Points, in no order, along strands that fork, close into loops and pass close to each other.
In the rows, zero is written as 128.
Points whose rows are less than 139 apart are linked; no others are. Some points are linked to none.
biged: [146 116 146 149 107 153  87  94 172 139 169 130 171 190 130  91 123 201
 142  89 137  92 158 134  63 108]
mun: [157 149 123  98 107 109 102 129 111 138  65  25 150 131  75 138 105 118
 170 138 158 158 127 151 124 104]
Fiso: [178 112 130 110 118 113 114 131 131 110  66  26 105 112  88 150 123 138
 125 179 142 181 140 124 133  97]
zuti: [103  93 109 189 154 131 140 115 148 118 176 175 186 109 169 113 111  95
 161 175  74  95 124 146 134 157]
moz: [159 121 206 124 128 158 187 145  98 183 119 155 157 138 136  67 106 146
 119  60 163 128  94 141 109 128]
zok: [136 125 164 125 121 115 131 105 144 108  89 100 202 157 117 126 110  87
 142 131 119 183 131 170 110 172]
ges: [ 50 106 133 107 144 107 140  77 148 101 160 149 137 134 123 186 191 109
  84 122 110  56 130 145 163 144]
kogut: [150 161 108 163 103 125  98 107 111 166  76 144 142  71 124 145 121 157
 138 128 135 192 134  85 118 151]
bubo: [167 141 120 170 137 153  98 144 122 120 146  73 161 157 164 141  64 128
 138 152 151 112 131 211 106 152]
tasi: [139 164  93 153 117 139 104 114 139 167  92  98 122  88 101 152 109 134
 174 156  99 123 144 120 150 136]
zut: [104 154 120  81 149 116 127 107  97  91 114 104 117 135  90 169  98  91
 132 125 165 143 145 127 148 145]
tad: [143 168 184 108 169 164 134 146  94 129 130  54 155 144 132 103 104 108
 161 131 162 126 118 116  89  63]
nodor: [127 207 148 158 109 122 120 112 122  96  96 198 124 101 164  61  81 127
 134  75 163 155  96 105 177 122]
Fal: [104 107  79 120  92 158 156 154 154 108 168 165  75 158 169 117 116 180
 102  89 128 111 149 156 149 167]
Tafo: [140  90 114  95  97  96 136 146 129 158 116 141 148 160 143 138 110 104
 130 127 114 169 151 108 141 110]
mesop: [127 136 154  61 150 124 105 141 131 131 127 160  54  95  94 156 188 135
  94  84 131 127 100  88 146 135]
san: [142 174 139 138 117  73 175 183 101 139 110 144 117 147 141  89 135 164
  93 109 163 148 136 154 159 147]
Dafez: [155 125  55 121 111 113 141 123 116 155 109 134 140 119 106 198 162 107
 115 121 115 134 127 122  70 157]
fekev: [129 160 106 158 145  84 208 184 114 147 113 169 122 122 126  83 164 166
 106 116 134 128  81 128 157 113]
Leb: [145  88  93 134 106 113 164 137 108 174 117 152  90 120 104 171 180 146
  97 135 111 120 107 138 103 127]
Lir: [129  78 118 130 144  84 117 100 146 152 126 133 180 157 143 165 120  84
 118 191 126 158 203  98 129 101]
Mas: [157 113 123 111 126 131 187 151 122 149 112 184  71 126 131 141 193 124
  41 120 130 132  99 170 148 134]
Numad: [ 40 114  98 154 176  99 100  70 146 122 150 131 150 122 119 164 132 104
 103 168 126  57 166 122 140 155]
lub: [144 169 159 125 172 194 162 119  84 147 135  93 128 116 130 128 111 106
 133 142 147 158 137  75 132 109]
gitu: [ 67 121 132 117 123 139  97  97 145 148 128 162 133 142  96 116 125 128
 197  95 100 130 133 100  62 150]
sovov: [128 111 155 136 133 141 111 147 141 161 140  75 175 194 115 104 125 127
 182 143 115  86 153 187 109 107]
zugi: [128  68 122 123  87 149 141 165  83 125 174 118  93 110 121  91 160 103
 171 134 114  68  87  96 130 112]
fima: [ 82 154 118 120 150  73 104 121 138 160  84 137 152 117 139 185  99 127
  91 118 148 122 139 109 170  95]
furo: [122 106 177 117  82  90 111 136 115 127 123 143 101 166 141 125 188  92
 152 106 140 103  95 178  98 132]
gobep: [ 87 163 109  90 144 100 135 141 116 108 137 157  89  84  79 161 150 138
  92 116 111 128  82 100 112 111]
bozu: [139 172  94  98 118 115 143 100 109 107  71  51 107 115  53 157  79 111
 118 140 179 135 142 177 155 145]
dus: [158  89 105 171 154 120 104 105 143 112 144  93 202 165 157 154  88  93
 115 208 103 119 177 122 125 130]
vana: [113 113 146 136 158 196 125 141 122 137 128  29 160 156  93 117  75 143
 180 141 104 130 115 174  96 121]
gik: [112 161 100 141 185  67 132  90 138 111 145  81 190 161 123 139 136 134
  94 140 148 104 175 123 144 114]
Boku: [136 174 128 158 100 119 110 141 139 165 101 206 127 103 178 107  65 153
 120  81 159 178 101 152 156 125]
nulo: [153 104 170  98  84 138  63 169 130 116 161  72 125 120 148 150  99 189
 106 117 131 118 142 135  84  95]
Kele: [135  96 116 110 111 117 109 142  94 100 146 117  39  96 131 112 182 131
 144 123 115  96  97 131 128 161]
Pofi: [189 115 127 131 106 189 117 131 144 155 124  89 182 140 130 127 116 155
 135 105 117 145 161 142  96 134]
Bokop: [110 121 157  97  97 156 120 116 107 111 144 103  78  87  83  53 161 132
 120 110 126 107  63 125 138 159]
tamin: [ 74  97 100 191 168 132 103 117 138 148 168 140 160 106 154 135 133 113
 144 152  83  72 161 129 179 177]
beni: [129 157  97 147 158  80  84 102 107 144 130 116  67 135 128 197 153 124
 146 143 140 140 131 143  93 132]
surop: [122  99 176 118  70 125 131 114  95 126  88 115 107 176 111  81 156  91
 166 120 154 178  98 190 108 174]
Tigi: [112 137 152 141 144 104 127 159  87 108 145 190 125 108 176 142 116  70
 147 119 115 149 120 106 179 147]
teno: [128  77 150 134 152 183 145 134 166 106 175 178 131 127 161 125 151 115
 134 156  62  91 138 138 131 170]
geka: [ 90  97  73 163 170  73  86  64 159 162 140 122 172 139 116 150 146 135
 100 129 138  86 208 129 147 116]
Fanav: [179 125 103 142  83 162  97 123 137 183  75 167 125  77 155 117  69 125
 144  78 143 185 122 117 150 160]
kad: [ 82 126 139 142 150  93 146  88 142 141  85 166 157  93 105 151 182 142
 116 145 115 126 132  78 114  87]
Bomu: [129 166 116 105 182  62 106 141 135 135  81 164 148  95 116 198  76 122
 118 133 137 143 130 127 113 117]
lofab: [128 121  74 129 105 168 155 170 132 130 159 137  75 124 130  50 120 195
 147 101 142  92 130 110 143 143]
dobus: [167 128 120 136 128 123 160 134 156  95 167  97 157 146 130 153 174 134
 100 184 104 102 147 150 143 146]
Kifun: [154 127 208 155 128 160 151 150  93 104 134 164 120 156 172  84 132 136
 111  80 163 107  84 148  95 135]
zalaf: [161 105 174 135 121 166 151 136 179  82 174 130 121 119 162 108 136 155
 119 158 100  78 124 147 142 119]
visag: [115  78 150 116 109 107 127 142 139 154 124 129 142 161 114 153  91 140
 130 126 155 136 102 137  95  92]
vevik: [171 114 119 126 136 151 150 161 137 106 111  45  90 119  96 117 136 150
 133 191 111 166  98 122 110  70]
Reze: [184 139 118 174 172 113 118 139 129 131 130  85 180 160 165 154  96 119
 133 184 146 151 167 161 137 116]
pibuf: [141 158 109 157 107 138 128  83 132 112  86  95 111  64 112 115 149 123
 138 142  85 148  82 172 111 192]
gufo: [ 91  92 136 124  84 193 140  92 150 128 126 104  64  85 102  59 140 123
 118 129 120 125  40 147 131 112]
Gupen: [110 125 158 133 160 151 104 108 138 142 153 133 188 214 106  80 122 141
 185  96 140 102 157 152  81 129]
lev: [116 152 120 137 114 183 151  65 129 119 113 115 137  54  99 137 132  98
 127 156  72 152  95 120  78 126]
zez: [138 182 156 106 129 108 147 155 120 169 111 112 144 132 114 110 148 101
 147 134 148 142 107 135 121  72]
sav: [150 130 165 152 114 133 150 121 125 149  69 103 176 178  91  84 154 116
 177 122 122 177 131 189 113 139]
kifa: [121 139 167 172 140 131 157 135 117 105 126 135 118 171 180  72 112 152
 129  95 150 158  96 135  86  95]
Bav: [ 85 124 188 102 149 102 116  88 136  96 127 159 124 105  82 133 163 148
 128 151  92 133 134  58 127 124]
Ganed: [119 132 104 145 122 144 143 156 133 148 117  88 105 116 106 120 145 177
 162 173 107 117 103 134 136  96]
Lopem: [108  99 120 117  96 126 103 134 196  69 179 160 117 159 141 116 148 148
 123 140  98 135 203 147 155 187]
nofer: [138 163 118  93 132  81 110 175 124 117 142 185 114 142 163 109 127  63
 164  92 128 128 118 107 142  98]
regaz: [107  63 128 122  97 181 149 148 100 128 179 109  72 142 113  53 162 157
 166 105 113  70 133  85 129 161]
bevo: [136  92 115 131 120 110 148 111 131 166  95 174 103 107 126 153 160 171
 120 132 142 139 104  82 135  65]
kamid: [122  72  97  97  99 126 127 126 110 149  78 153  91  71 111 184  82 151
  90 120 126 171 113 115 149 177]
Kep: [158 118  64 125  81 144 120 172 136 122 142 156  93  83 145 132 136 135
  92 125  84 120 113  99 182 122]
Dep: [102 175 145 164 129 136 129 136  91 137 113 169 153 119 163  35  88 128
 182  98 151 134 115  96 184 135]
bivo: [125 177 150 107 180 166 159 101 112 116 124 120 135  55 113 126 106  78
 131 144 108 158 104  74  88 128]
paba: [115 188 100  96 183  80 123 130 168 115 132 147 151  99 109 155 119 121
  94 118 124 131 118 110  80  97]
kezon: [156 199 102 155 177  76 108 120 120 123 141  99 173 152 150 158 114 104
 153 163 150 113 162 127 163 113]
venet: [102 140 125 108 141 123 162 135 146  83 148 146 120 119 129 167 200 131
  78 167  86  92 165 139 191 150]
zikaz: [120 140 135 119  95 128 135 113 100  85 141 114 109 138 135 130 104  74
  99 118 149 161 107 148 101 137]
padez: [115 174 108 182 132  99 114 100  89 128 141 151 151 153 181 108 134 144
 143 102 179 110 148 108 126 155]
tibub: [123 130 113 128 171  92 105 104  99  82 113 113 100 134 108 190 123  84
 140 165 133 149 133  84  98 147]
Tagap: [118  87 176 117 115 150 119 102 189  95 113 113 208 159 134 106  90  96
 152 161 115 175 132 144 135 105]
vev: [105 183 118 123 122 136 112 118 171 154 117 159 129 110 142 145  84 139
 127  93 146 153 149 151 176  91]
Zif: [141 128 125  79 106  84  89 158 138 106 149 137  87 150 118 121 179  67
 156 122 138 116  85 128 123  91]
Varu: [142 123 113 148 121 120 192 159 120 149 107 195  82  97 130 126 167 144
  89 120 131  96  88 135 216 124]
Siso: [144 134 155 116 140 161  50 154 116 115 164  87 131 128 161 155  69 127
 121 133 131  92 158 153  95 154]
navos: [131 149  37 146 153 109  94 116 135 152 119 111 102  97  92 184 130 144
 133 159 116 102 139 113  91 127]
lim: [108  75 166  80 149 124 151 118 109 104 129 137  93 134  73 176 132 144
  83 168 114 147 128  84 125 114]
zovad: [156 121 161  84 116 138 131 152 122 115 117 125  78 106 127  89 112 146
  85  98 176 145 121  97 158  93]
dal: [169 105  79 120  91 136 139 143 156  81 164 172  80 148 170 107 160 120
 130 106 120 103 125  75 164  94]
bakil: [118 128 125 131 100 154 109 109 154 133 159 136 219  98 148 114 153 131
 100 125 117  64 140 154 117 146]
Dokeb: [104  93  68 145 114 174 126 174 145 150 173 178  68  97 149 154 121 153
 110  97  94 119 113 126 149 162]
fofo: [136 108 125 107 131  95  93 112 118 133 138 163  68 142 141 201 181 117
 136 100 124 134 134  87 134 134]
Lanis: [131  73 149 102  79 114  71 138 130 122 170 131 147 145 155 142  98 135
 127 103 159 114 145 110  83  88]
dasi: [141 163 162 122 146 125 163 158 100 171  83  80 114 145 119 132 128 130
 105 122 187 142 145 163 157 116]
pid: [182 116  90 132  92 148 135 160 137 128 147 137 157 165 151  91 101 113
 146 125 107 153 158 123 130 143]
zop: [ 76 140 147  94 178 141 169 141 128 108 150 136 130 143  92 107 148 170
  89 109 126 111 154 113 121 142]
migon: [119 146 153 123 112 134 138  79 116  79 146 162 100 178 174 117 119 118
 109  85 150 170 129 110 111 134]
Nibid: [133  93 144 137 142 185 147 141 149 171 119  26 185 160 112 151  84 173
 111 122 131 118 167 177  83 122]
sop: [110 154 148 164 149 156 170 128  95 115 137 179 153 119 149  69 121 100
 164 142 107 140 138  92 156 154]

A fork is a point with three links, a tip a point with one. Leave the first point through the second and follow the links. Name the first fork or tip that comes.
Dep; sop -> Tagap
gufo; Bokop -> dal
zok; sav -> Boku
Varu; fekev -> pibuf
lev; bivo -> Leb
dal; Kep -> gufo

How many points has the smallest loop of links through each point below? Write 0 if it is on no loop.
zok -> 0
kogut -> 13
Fiso -> 10
venet -> 8
dus -> 9
